Points on a hilly landscape, in no order, each with its height.
From any point a ball rolls to the lowest of the 2 points nearest to it. It stops when none of these is lower. Distance is the straight distance between rows; heights are no part of it.
zomo: [104 113 135 130 118 146 126 156 134 102 115  49  69 177  91 125  80 155
 144 104 137  49 168 123 171 147 157  75 102 161 131 142 166 161  84 130
  77  54  95 109 151  98 103 104  72  92]  height 57.8
ritak: [135 153 137 118 101 144 124 110 172 173 164 116  91 167  81 167 135 158
 130 113 203 160 121 119 101 190 151 101 163 158 136 116 115  89 144 126
 167 151 144 114 112 126 123 170  84 126]  height 19.7
vipuf: [155 126  92 158  74 189 147 112  93 101 160 129 159 109 193 149 154  95
 141  48 120 117  84 119 100 108 163 141 145 169 103 166 124 103 116  35
 161 130 112 118  95 132 129 127 101 141]  height 40.0
Mik: [137 148 102 141 108 148 151 157  95  34 145 139 181 115 143 121 105  92
 116 153 147 100  90 123 169 130  95 107 102 104 109  81 126 125 174 155
 135 127 166 129 135 174 195 133 152 141]  height 42.1
bom: [120 106 142  76 101 169 131 107 122 126 176 130 146 152 162 157 138 102
 121  86 128 122 130 108  87 101 130 111 162 162  91 187 128 132 107  75
 116 134 113 100 142  98  89 126 101 130]  height 53.1
tep: [145 119  75 168 111 117 163 121 110 110 149 161 167  88 179 125 135 118
 112 102 112 148  55 138 149 157 170 159 145 111 116 111  99  95 141 137
 171 170 168 137 106 133 174 157 167 147]  height 64.4
Gizif: [125 156 185 140 133  71 118 139 148  96 136  98 102 191  72 176 164 160
 110 153 177  90 117 164 119 113 103  93 145 123 179  81 128  86  99 127
  85 141 186 157 145 133 131 172 172 107]  height 62.7
voti: [ 88 125 125 125 161 112 136  99 102 127  52  90  94 141 159 112  90 142
 123 119 134  84 138 122 169 147 179 125 145  99 174 102 125 142  68 116
 109 173 129 137 176 153 119 138  71 145]  height 66.9
Bube: [131 120  95 133 151 169 121 133 158 157 110 170  92  99 109 101 151 145
 163 122 145 161 124 170 117 181 135 101 135 149 115 111 112 112 190 147
 155 154 135 128 102 180 150 163 106 120]  height 25.7
gono: [151 148 169 159 140 115  81  97 136 138 147 150 154 130  90 168 183 158
 132 116  94 185 144  65  76  54 123 175 113 127 164 130 103 132 117  52
 105 109 131 144  77 103 111 164 153 151]  height 65.1
duv: [134 123 122 130 155 101 113 128 112 195  85 112 106 146 158 135 126 147
 127 147 112 148 186 122 131 109 124  98  98 113 126 111 153 154  92 164
 131  75  74 143 127 126 119  94 117 103]  height 55.8
nukup: [102 118 152  68  69 162 143 134 156  95 205 127 163 126  91 143 113 117
 123  95 140 176 119 101 141 173 144 106 176 159  84 161 125 112 166 145
 125 159 123  99 161 112 138 129  86 148]  height 35.4
sokob: [151 128 124 124 150 130 106 138 158 220 152 145  67 117 104 134 166 145
 180 123 138 155 166 160  62 128  84 123 129 157 129 162 148 124 137  96
 160  94 124 123  88 132  96 122 109  87]  height 57.0
Rubi: [127 121 141 125 169  93 126 176 171 171 132  92  60 128  76  88 174 133
 162 105 135 105 128 227 146 156 123 102 143 157 135 129 178 118 114 134
 104 112 154 129 130 124 121 143 111  91]  height 51.0
Fafub: [136 132 103 145 102 151 130 158 157 102 122  94 111 124  59 104  62 144
 132 143 149 111 154 108 158 200 150 133 100 165 123 135 135 129 165 165
 163  94  88 112 109  90 143 100 110 115]  height 62.3
sab: [102 108 139 108 168 166  87 122 120 118  57 154 104 161 107 173 118 133
 135 139 119 115 162  96  72  91  62 138  68 113 149 170 103 190 123  79
  66 117 151 115 118 118 104 126 169 107]  height 33.5
medu: [118 161 131 149 150 129 114 138 160 114  84 118 125  57  68  89  97 159
 162 133 107 163 140 122 166 161 172 175 116 141 152  90 124 113 176 135
 146 147 102 143 119 168 176 100  72 143]  height 41.1
Boso: [150 141 145 144  67 109 173 123 123  45 191  84 178  96 135 126 104 108
 110 115 113  78  49 116 166 117 154 191 148 138 144 141 156  91 113 141
 135 147 164 140 122  75 142 106 166 128]  height 62.5
rit: [ 86 102 124 167 194  98 106 186 141 142  88 112  86 150  79 110 111 161
 124 108 112 118 148 158 172 121 166 107  88 107 140 117 162 164 116 145
  53  62 108 129 164 111 134 137 146  86]  height 51.2
sonav: [136 132 125 151 138  70 147 109 115 164 168 116 139  88 167 118 167 127
 102 117 113 147  90 153 123 116 151 177 163 119 140 146 114 102  91 109
 157 156 153 140 109  92 115 141 147 132]  height 58.0
Foven: [151 117 106 126  79 181 146 112 112  72 150 174 181 165 167 171  61 111
  96 106 156 110 114  52  93 127 144 166 109 124  72 169 131 140 158  90
 161 138 137  67 118  93 100 126 157 148]  height 52.8
favib: [157 148 111 133  86 187 131 112  94  67 141 158 181 133 152 176 110  99
 128 109 135 107 110  68  80  89 108 170 101 124  97 165 114 133 150  60
 149 152 151  90 110 136 127 119 148 149]  height 49.2
betu: [165 148 130 203 157  82 117 143 115 184 138 135 164 117 137 144 145 162
 119 119  83 178 131 108  96  74 180 216  90 112 133 127 143 138 106  97
 161  72  91 146  70  65 125 134 169 121]  height 69.0
tupo: [179 132 131 140 127 148 103 150 161 173 117 140  62 138 104 138 149 159
 180 143 146 127 170 154  95 146  85 101 106 170 117 120 159 125 158 130
 145  68  93 129 104 146 130 137 123  93]  height 59.6
rez: [ 97 124 176  73  96 139 110 122 147 116 180 115 147 135 101 143 143 127
 123 131 134 159 146 109 135 124 145  82 170 147 120 121 125 119 132 129
  99 155 109 126 162 158 126 136  81 145]  height 40.1
baki: [126  88 103 143 160  67 139 124 104 190 112 154 137 103 196  89 152 127
  91 158 107 158 130 174 129 111 116 128 142  89 114 116 121 124 111 169
 148 112 123 154 142 124 128 123 166 125]  height 47.7
Mibu: [ 67 127 139 128 173 156 109 170 170 144 103 127  93 115  51  90  85 154
 137  98 106 146 149 129 143 131 186 173 106 133 144 159 116 174 160 109
  89 134 126  93 111  99 128 116 102 135]  height 62.8
ful: [135 121 107 126 149 116 170 115  93 149 115  83 124  56 192  67 153  86
 131 107  49  96 111 153 147  98 116 168 140 118 135 171 146 123  86  97
 157 129 117 139 126 121 118  56 119 142]  height 30.8
fis: [120  96 108 115 147 151 111 120 102 166  62 131  98 145 172 145 128 124
 149 148 118 124 170 128 114 115  92  72 100 119 126 121 112 158 109 139
  98 103  97 136 134 162 112 118 113 111]  height 59.1
mab: [117 118 111 141 108 168 135 141 137  65 101 112 120 173 104 134  42 134
 111 133 164  76 122 101 144 177 138 122 106 136 112 144 131 147 139 150
 148 119 126  99 135 100  99 113 116 129]  height 59.3
Gera: [162 126 126 156 110  81 170 111  83  67 155 118 164 147 210 127 116 118
 103 200 144  71  89 154 157 114  96 105 107  76 136  87 167 125  95 184
 118 127 159 159 164 122 150 124 194 135]  height 58.9
Tobaf: [157 112  47 172 165 146 141 159 139 163  79 118  80  88 116  53  93 121
 161 113 112 110 116 172 154 196 161 162 100 141 119 153 152 127 146 124
 158 107 108 127  76 115 145 102 126 100]  height 67.3
nuz: [120 164 135 151 151 156 100 137 157 122  89 169 130  49  83 105 154 151
 179 144 100 161 148 144 154 136 138 137 118 148 143  72 118 108 194 122
 132 149 103 133 111 219 180 132  80 165]  height 36.7
sevu: [163 164 127 146  87 173 129 110 105  76 176 144 171 117 126 179 150 114
 135  94 137 117  94 108  82 101 115 129 132 147 122 135 114  84 156  59
 150 128 140 125 107 160 160 130 135 144]  height 45.2
tofon: [140 140 118 133 157  96 131 103 124 168  90 117 104  82 153 107 167 128
 144 179 129 127 140 166 120 147  61  93 151 114 156  76 123  97 116 179
 182 164 127 172 142 170 152 101 118 124]  height 25.6
Mok: [133  92 105 116  77 176 140 125 150  68 148 143 147 185 121 151  36 123
  93 121 191  82 111  92 121 188 148 123 116 135  65 161 136 143 160 130
 148 127 157  71 140  93  76 135 133 142]  height 56.4
Nulof: [165 131  98 147  74 163 123 121 147 144 161 141 123 164 116 152 137 140
 132  91 174 149 127 133 115 180 166  78 139 174 105 119 131  96 154 108
 161  99 109 126 111 153 151 147  81 119]  height 27.0
Fab: [115 125 153 115 125 130 116 152 153 126 135  96 131 139  94 110 121 136
 129 118 136 130 149 145 152 140 167  96 126 147 131 105 138 140 142 156
 101 117 102 129 148 137 137 129  99 121]  height 44.4
Basit: [ 67 123 136 122 125 167 106 151 134 108  98 131 133 143 100 130  73 149
 122 119 115 150 141  93 156 113 204 155 107 136 124 151 108 186 157 112
  92 112  97  93 134 116 113 114 109 150]  height 65.6
Vur: [ 81 123 166 111 180  71 111 141 169 188 158 153 116 127  69 110 166 157
 107 134 135 187 137 145 106 118 128 154 137 121 140 146 107 124 133 151
  97 146 151 120 117  85 107 162 146 136]  height 57.3
kod: [ 90 126 144  69 114 162 119 122 137  74 148 150 146 157  85 142 106 102
 121 127 155 121 126  85 111 122 103 140 149 139 116 170 107 154 164 115
  94 191 173  79 161 116  98 150 127 152]  height 48.4
vakov: [106 112 148 148 180  91 115 184 159 148 125 120 104 138  68  89 154 140
 142 108 124 129 137 191 154 126 159 113 119 142 124 111 159 140 138 148
  75  89 123 145 144 143 134 157 133 100]  height 48.1
puzuk: [163 117  65 155 130 150 129 153 154 159  98 111  73 114  84  74  81 138
 163 149 131 114 172 135 155 205 153 129  89 164 118 150 169 148 143 146
 179  74  57 107  91 102 131  78  94 108]  height 64.8
kupe: [116 124 136 140 130 118 103 152 128  95 168 215 228 103 100 114 147 131
 100 134 108 219 115 118 145  99 159 147 110 110  86  86  96 121 199 147
 103 118 124 122 139 168 169 177 157 171]  height 40.8
fufed: [170 156  68 176 111 185 143 134 133 102  93 156 102  55 129 119 123 128
 179 106 118 108  98 145 133 179 109 145 106 152 120 121 124  83 181 126
 189 147 136 135  62 161 174 123 109 117]  height 56.0
zugo: [125  77 104 106 130 136 131  94  97 164  85 147  85 207 199 152 113 124
 109 135 163  98 153 139 117 164 115  54 136 106 109 126 117 147  97 142
 121 124 137 123 156 162  78 160 123 118]  height 62.9
pekon: [130 136 145  90 137 124 118  94 110 141 107 121 130 102 124 134 149 120
 146 184  96 135 180  79 112  87  18 111 119 109 161 123 124 145 109 145
 140 143 100 158 141 143 129  61 112 140]  height 23.0
Zib: [126 116 133  92 103  92 131 126 115 149 153 116 167 172 179 155 101 129
  77 134 107 177 167  63 174 104 189 123 120 109 101 131 137 162  81 175
 105  71  49 120 157  96 116 113 134 134]  height 45.6
sura: [154 110 119 156 124  72 143 160 124 145 155 142 179 112 167  99 145 132
 101 166 105 152 128 165 145 129 108 110 113 111  77 103 160 115 126 209
 150  48  94 165 141 105 141 108 167 104]  height 50.9
paz: [126 110 135  83  88 102 140 119 107 172 153  79 139 178 177 150 105 136
  96 127 120 145 178  98 161 129 139  76 140 128 102 134 154 152  66 175
 134  54  59 128 171 106  89  84  85 108]  height 49.1
Fidi: [141 155  76 160  91 174 146 124 117  61  98 117 121  77 130 100 102 103
 154  92 117  89  81 153 160 175 155 151 142 153 138 129 129  87 161 117
 168 151 146 135  88 151 136 119  97 122]  height 59.0
dise: [ 86 122 155  77 144 144 128 125 154 112 161 164 123 128  73 143 134 118
 129 131 144 126 128 100  76 126  65 178 141 138 109 201  82 139 157  97
  91 188 189  97 124  74  84 146 161 142]  height 44.6
vovet: [114 134 149  81 126 140 126 126 100  58 139 180 170 145  94 132 113 104
  96 170 153 143 128  72 132 111  81 136 115  89 122 131  89 175 172 125
  99 182 178 106 162 140 139 150 152 161]  height 52.2
zopi: [ 84 116 101 132 178 108 139 122 129 169  67 150  80 120 144 103 120 143
 111 163 146 123 121 154 101 159 105 178 134  76 148 155  87 145 123 141
 153 190 174 114 109  99  96 140 164 130]  height 38.3
Sibab: [125 138  92 140 137 146 157 107 100 126  81 105 140  43 181  77 102  83
 128 103  75 109  99 119 155 123 155 210 132 106 146 160 118 120 104 102
 164 187 129 130 111 122 144  78 114 156]  height 33.6
Nunif: [110 118 151  98 144 141 132 130 109 127 107  93 101  93 135 111 162  91
 164 135  83  82 155 134 136  89  48  99 131 136 154 142 132 144 101 117
 103 141 121 142 147 147 117  72 104 133]  height 12.2
lamuv: [133  98 111 123 104 143 155 125 120 111 163 147 152 142 173 130 131 112
 105 113 147 113  85 148 121 154 133 106 147 130  97 129 112 108 142 132
 137 139 150 119 134 116 127 149 167 132]  height 61.7
Sinen: [140 135 161  84  85 187 111  92 123 111 187 131 147 139 112 190 164 119
 145  89 154 121 133 109  69 100 111  91 159 173 109 157 118  97 145  48
 114 135 124 120 132 154 130 142  99 140]  height 49.5
kota: [110 130 147 102 138 184  75 109 126 121  76 150 105 173 105 187 124 142
 139 114 156  98 136 112  68  97 123 140 118 135 152 153 105 155 124  39
  79 150 170 104  99 137  96 158 135 130]  height 40.7
pilov: [127 117 111 112 118 133 139 118 122 169 106  79 108 135 162 115  92 126
 119 137 120 125 165 118 159 153 137  81 129 142 116 122 148 141  97 161
 161  81  58 130 140 124 119  76  70 117]  height 52.6
vagan: [134 135 124 142 118 170 134 151 132  99 140 157 154 120 113 132  95 125
 135 142 125 125 132 102 105 126  85 130  87 139  96 144 118 131 185 141
 147 113 114 114 102 113 141 107 158 126]  height 30.9
salad: [131 126 142 107 103  96 128 149 115  95 157 154 198 148 142 143 104 109
  90 161  96 178 149  68 156  70 140 133  97 109 111 119 115 170 138 180
  87  98  76 127 169 108 143 113 175 148]  height 41.4
labo: [109 125 153  84  89 101 145 110 158 152 205 150 127 185 119 171 113 155
  77 147 196 165 133 108 102 176 119 123 179 132  95 146 112 105 133 169
 151 139 150 102 146  65  93 164 154 119]  height 19.5
bef: [ 98 101 164  58 105 121 132 126 115 134 141  89 121 206 151 155 100 116
 101 134 146 114 160  99 160 120 132  74 148 128 113 132 137 168  71 173
  84 100  95 109 185 110  77 122 102 122]  height 52.5
Sog: [164 124 111 148  84 155 137 112 115 164 156 104 133 128 177 129 158 111
 128  66 127 131 114 147 132 124 187  93 149 162 114 124 150 114 104  85
 151  96  91 132 119 152 139 131  83 125]  height 33.7
fuz: [148 106 122 158 161  92  97 108 100 207  98 140 110 185 190 148 171 148
  97 130 143 141 130 153 113 110 169 105 131  99 154 105 114 137  73 112
 113  97 133 155 116 135 110 178 158 121]  height 75.6
vuki: [112 157 160  99 169 105 116 108 134 195  85 100  96  86 115 114 131 139
 147 152  79 149 194 102 110 102  81 143 127 115 161 149 132 147  96 121
 149 133  98 133 113 118 110  59  82 142]  height 31.0
visaf: [127 140 123 156 149 174 112 129 127 121  69 149  77 134 116 147 148 130
 156 108 149  68 105 168  76 123 110 138 109 136 165 144 104 122 139  50
 117 160 178 127  84 154 117 164 151 111]  height 46.8
foz: [132 150  98 167 136  95 144  99 130 167 113 134 135  70 125 108 111 142
 111 110 130 196  87 109 142 166 220 224 151 110 142 115  92  90 142 131
 169 187 147 125  91 116 156 154 121 150]  height 68.6
pubo: [ 86 148 131 116 119 150 100 138 114  70 106 151 179 165 102 153  70 142
 126 167 136 159 150  58 170 106 158 130 102 126 138  91 104 190 159 138
  88 112 105 106 160 150 139 131 122 161]  height 68.4
dafi: [125 128 101 129 111 157 147 114 130  65 109 110 117 114 147 115  89 103
 128 100 152  65  66 145 137 169 142 156 154 125 133 145 131 105 125 125
 160 198 199 122 119 126  99 137 126 132]  height 62.1
maz: [104 108 159  74 124 144 127 115 115 131 155 116 149 130 161 112 143  94
 110  93  74 128 142  96 137  68 155 144 143 138 114 197 120 171  95  73
  84 135 106  97 133  93  84 107 115 148]  height 56.5
lile: [145 130 151 127  90  96 160  93 105  96 172 101 146 153 196 154 134 111
  98 152 144  62  86 144 112 105  97 163 156 119 152 170 159 117  63  92
 136 156 170 133 128  70  85 112 158 129]  height 66.8
Fopu: [130 134 158 114 121 126 115 147 140 113 173 171 182 147  93 146 135 133
 109 148 121 187 143  87 105 112 118 110 112 129 101 104 115 122 174 153
 112 103 106 118 134 130 148 145 160 147]  height 36.6
pofe: [171 128 133 160  87  93 138 154 109  88 170 108 198 146 163 128 120 120
 104 152 104 124 126 124 155  94 132 102 102 123 103  79 157 109 124 182
 133  57  83 159 150 121 154 111 175 119]  height 53.4
nam: [126  92 132 132 161 153  85 166 181 200 191 190 118 164  87 104 157 143
 158  88 169 200 134 167  92 146 169 118 134 159  87 151 143 121 165 110
  90  89 116 103 106 136 108 185 122 101]  height 52.4
vuv: [112  71 115 129 149 174  99 157 143 158 169 203 148 131 122  99 158 123
 143  76 135 181 112 176 119 119 181 105 128 163  82 146 118 145 184  92
  71  94 105 107 122 165 126 166 130 127]  height 49.4
Vuku: [121 106 172  89 116 104 125 143 114 118 170  92 136 183 140 159 151 114
 104 117 134 105 151 136 130  65  93  64 138 149 113 138 150 133  79 144
  62  65 115 144 167 114 102 122 144  95]  height 55.9
rotup: [148 144 152 133  83  78 171  97 113  93 211 109 174  81 144 145 151 107
 111 106 103 136  62 110 141 116 131 204 171 137 138 154 135  84  92 124
 146 174 173 131 117  64 137 126 160 146]  height 60.4
Tunip: [149 136 124 109  96 171 115  85 103 128  93 138 118 145 161 165 129 103
 141 123 158 102 133 107  83 128 102 100 151 127 146 134 123 129 113  89
 157 161 142 125 129 161 108 136 101 137]  height 65.9
Res: [ 82 101 162  63 103 114 149 139 158 116 200 155 162 111 106 111 120 105
 100 133 122 196 135  89 136 144 129 144 160 134  83 171 104 142 161 192
 106 157 121  84 163  71 112 123 134 153]  height 30.0
lipi: [116 128 155  98 138  83 137 135 156 181 137 101 126  98 113 110 126 139
 131 165 123 166 184 122 130 142  79 101 151 121 126 112 142 111 122 216
 169 117  84 149 157 118 132  74  89 117]  height 35.8
tafu: [156 133 166 114 127 107 102  73 129 133 157 143 155 151 143 156 185 120
 115 102 112 159 123  69  95  49 116 167 145 129 147 172  95 160  86  28
  89 127 138 133 102  91  95 158 150 136]  height 63.0
gik: [123 110 158 119 164  79 100 161 163 193 188 174 137 179  84 139 173 148
 110 122 183 191 130 156  77 124 138 119 146 142 104 134 133 109 141 141
 100  85 140 133 120 100 107 198 169  97]  height 55.0
doba: [162 140 172 120 104 101 113 139 120 116 166 100 149 164 120 181 164 123
 118 145 133 109 133 142  99  71  79  76 130 140 133 104 154  90 104 126
 101  81 122 165 145 141 127 128 171 114]  height 58.3
fadaz: [124 164 180 118  90  97 134 131 129  93 178  53 163  78  91 108 173 110
 134  82  81 125 102 145 173 108 179 153 186 158 158 116 152  85 107 101
 104 150 153 155 145 144 147 119  77 152]  height 52.7
teb: [127 118 122 112 133 114 141  97  86 125 113  98 146  91 190  86 148  82
 127 142  57 113 141 111 145  65  70 152 128 108 143 156 133 163  75 111
 121 141 104 150 145 109 114  62 138 144]  height 23.6
gusi: [100 128 162  83 105  66 159 120 157 126 201 150 157 146 109 145 119 140
  81 163 163 183 121  90 153 157 134 144 175 107 116 127  97 119 135 199
 124 176 141  92 162  72 132 153 160 135]  height 24.9
Difem: [129 138 140 117 152  84 127 149 165 181 117 112  74  93 104 121 151 162
 158 190 128 141 178 182 117 163  53  93 145 125 128 105 149 105 135 201
 189 108 112 161 135 137 126  87  94  89]  height 31.8
sirit: [113 140  98 151 148 114 169 111 110 114  72 123 146  56 159  76  84  97
 127 159  76 133 121 113 165 129 121 207 110  87 148 122 109 137 126 149
 160 189 121 141 139 123 172  81 154 158]  height 26.2
tomip: [ 91 129 137 138 144 133 108 143 147 114  89  67  63 158  86 137 108 172
 173  96 120  77 166 135 182 122 179  75 105 148 164 103 162 158  90 111
  55  62  89 126 149 154 124 131  52  86]  height 60.8
Tavo: [162 128 119 140 127 150 127  92  84 104 107 132 136 136 185 142 154 105
 127 141 130  72  98 141  97  84  84 113 119 111 145 123 126 115  95  85
 130 144 156 151 119 154 128 135 161 127]  height 68.7
soga: [ 77 123 147 116 207 131 107 180 183 177 140 138  78 123  49  85 146 155
 150  89 110 158 125 182 122 141 148 165 121 134 133 173 122 146 146 104
  82 149 161 101 100 105 107 140 126 117]  height 60.0
Sot: [160 138  85 186 151 169 133 135 119 108  62 141  73  99 156 111 136 124
 172 123 124  57  97 189 113 141 109 135  91 123 145 126 125 113 147 105
 154 126 145 148  71 168 138 116 154 118]  height 51.8
rodem: [137 151 156 120 125  95 154 107 127 156 177  74 138  72 121  99 177 106
 129  73  78 148 109 145 136 113 168 161 168 140 146 142 145  92  82  88
 148 151 140 143 118 122 120 120  90 141]  height 55.4
Nago: [104 119 126 163 133 154  86 161 129 105 127 179 165 126  94 118 141 147
 129 114 121 174 111 166 136 104 185 132 116 152 106 103 106 131 204  99
  75  94 129 115 120 171 146 176 144 148]  height 45.3
bazok: [136 156 140 153 163 105 136 154 174 163 103 114 113  57  66  86 135 144
 169 129  86 163 154 142 134 155 112 161 121 149 126 112 159 110 156 156
 163 124 106 151  97 131 157 104  93 124]  height 41.3
Kopu: [157 146  98 140 102 189 145 138 109  66 126 148 164  90 148 128  89  99
 157 158 116  96 114 106 120 130  57 115  85 118  92 131 133 126 176 141
 179 127 123 128 106 156 172  80 141 135]  height 36.4
Tef: [ 91 125  97 123 164 142 143 127 158 153  83 150  87 104 119 107 121 140
 130 144 158 126 111 163 113 203 108 133 142 116 140 125  91 117 154 172
 158 194 186 118 111 127 128 155 140 128]  height 33.0
bofu: [147 155 175 105 113 110 133 125 129  92 153  89 115 168  96 163 151 129
 124 162 168  65 125 150 112 119  53  73 140 135 145 102 149  92 111 143
 120 126 158 150 155 146 140 134 150 112]  height 60.5
Dumir: [134 131 119  87 111 136 155  99  85  82 118 155 152 142 148 134 113  92
 107 180 162 118 130  90 139 131  75 107 120  86 133  99 119 167 126 158
 133 182 161 119 179 154 139 138 127 137]  height 55.6
tob: [128  94 102  99 116 130 159 110  91  81 138 173 158 145 199 129 123  70
  93 145 164 108  96 136 145 151  98  89 153  80  83 119 115 146 127 153
 122 185 177 112 184 158 132 168 164 147]  height 58.8
los: [133 160 145 135  75 138 124 131 138  74 162  85 149  93  78 133 160 124
 146  95 119 123  94 144 153 136 159 126 175 180 164  98 136  72 154 113
 128 146 148 155 130 171 159 135  72 146]  height 49.8
sova: [152 121 127 151  84 101 175 131 113  73 165  71 148 133 183 113 113 114
 109 143 128  58  62 167 166 135 131 122 139 122 136 116 172  97  97 166
 135 120 150 150 132 106 141 106 168 125]  height 61.4
Lesos: [108  82  71 142 197  97 144 127 117 219  84 151  86 125 195  76 129 132
 105 132 132 139 121 201 129 160 148 141 144  81 117 136 107 150 119 139
 138 134 143 137 125 116 103 146 153 117]  height 43.7
Danir: [112  66 102 113 138 158 131 110  95 116  91 172 121 183 191 126 118 106
 105 129 174  99 113 147 136 163 132  47 154  92  93 113  92 147 135 142
 113 146 163 106 183 188 109 191 125 141]  height 61.8
med: [127 170 124 142 173 118 140 129 150 197  73  93  82  61 110  88 112 140
 161 133  91 142 165 127 127 147 120 179 115 125 153 137 143 115 131 131
 184 134 100 134  95 119 128  59  75 127]  height 36.9
minot: [ 69 123 155  97 172 141  94 138 150 105  93 155 116 144  75 136 119 130
 122 139 115 132 145  90  97 103  90 166  87 107 154 162  87 185 135 108
  71 163 159 109 127  89 109 134 164 139]  height 39.5
zizo: [137 106 127  96 106 136 120  88  95  97 142 163 173 142 168 141 149  82
 106 119  94 141 129  65 128  52 116 150 132 115 130 164 103 185 107  75
  84 150 121 121 143 114 104 130 149 142]  height 59.8
Kurod: [121 126 109 121 156 165 118  98  98 136  37 147  84 126 155 124 119 112
 163 155 129  83 152 115 106 132  78  89 118 108 158 121 114 145 121 131
 139 174 136 133 140 175 127 117 109 128]  height 62.6
dad: [ 90 156 152 155 170  98 108 110 133 129  75  76  83 133  85 136 110 174
 140 127 135 103 149 127 171 128 188 117 128 122 188  61 141 124  85 117
  92 128 108 144 158 157 142 124  76 120]  height 63.9
Vis: [153 129 125 180 148 100 107 137 101 137  93 132 138 156 149 150 151 142
 126 130 113 115 121 147 118  88 158 121 103 108 152  77 121 129 116 114
 105  97 127 156 120 162 157 166 176 123]  height 73.6
maboz: [143 131  99 148 146 178 111 165 162 135  90 180  91  58  87  93 150 139
 196 140 113 162 153 151 122 167 117 121  90 154 110 101 123 125 219 146
 147 131  97 138 102 191 176 132 105 134]  height 31.7
fifu: [108  95 122 153 162  90 128 179 142 147 132  77  84 192  95 107 102 158
 114 107 125  95 147 169 176 137 177  94  93 128 125 139 183 164  74 152
  77  29 103 114 149  79 107 121 133  79]  height 54.1
guvov: [175 155 104 183 132 131 103 109  62  95  61 142 148 139 165 159 145 122
 146 148 106  95 112 117 102  73 102 126  74  93 168  74 119 137 114  92
 124 107 139 158  98 200 169 129 167 131]  height 71.3
Puf: [164 140 134 178 110  59 127 129  81  91 134 106 174 164 182 142 130 141
 107 172 108  89 102 129 162  73 123 106  97  80 152  49 164 115  79 167
 115  86 112 180 158 138 162 132 190 122]  height 56.1
reni: [138 164 137 177 150 116  96 130 136 162 107 131 137 124  93 157 131 161
 124 111 107 159 139  91  95  79 175 186  87 115 165 117 121 132 130  91
 134 106 104 139  75 106 133 134 136 131]  height 67.2
dud: [150 181 130 135  87 127 138 145 122  60 150 102 154 110 114 137 135 123
 137 131 133 112  97 130 156 143 119 111 151 135 143  74 132  85 145 143
 154 153 154 156 132 173 180 124 115 135]  height 46.4
nor: [132 133 115 133 117 132 156  97 127 116 137 113  99 127 178 145 136 120
 116 110 168  66  70 162  97 139 114 163 160 131 139 173 136  95  90  86
 156 179 200 122 103  87  81 145 140 121]  height 64.7
vod: [165 132  92 192 114  76 161 109 119 146 146 129 169  92 157 114 116 143
  94 111 124 180  63 129 165 164 221 195 152 112 113  91 117  81 134 166
 186 151 136 149 115 111 177 163 171 132]  height 66.5
numaf: [130 151  98 131 151 108 147  94 109 156  75 130 131  75 153 106 126 113
 135 162 119 142 127 121 129 147  99 160 137  93 164 107 104 117 123 156
 180 199 137 140 130 146 150 103 127 149]  height 17.0
Fibaz: [148 130 129 130 151 137  98 159 152 153  67 138  58 128 101 135 126 163
 183 169 119 138 205 129 125 125  71  73  60 145 121  95 156 155 153 183
 126  59  69 141 139 159 145 109 117 101]  height 59.4
Tav: [139 155 168  78  83 118 126  96 155 155 175 117 120 180 100 185 125 158
 102 146 193 160 153  85 110 167 108  82 173 142 132 107 117  86 120 159
 171 148 118 120 153 113 125 150  94 134]  height 12.1
dilab: [121 135 120 127 156 114 117 152 170 202 133 108  50 164  96 110 137 160
 156 110 165 121 135 182 112 171 134 130 138 134 141 155 152 120 105 117
 146 108 147 114  98 105  96 119 105  88]  height 54.0

For each start below, name the point where the ball stops.
sova => Bube
gono => sevu
puzuk => sevu
lamuv => sab
Fab => Tav
Danir => sab
dafi => sab
Boso => vagan
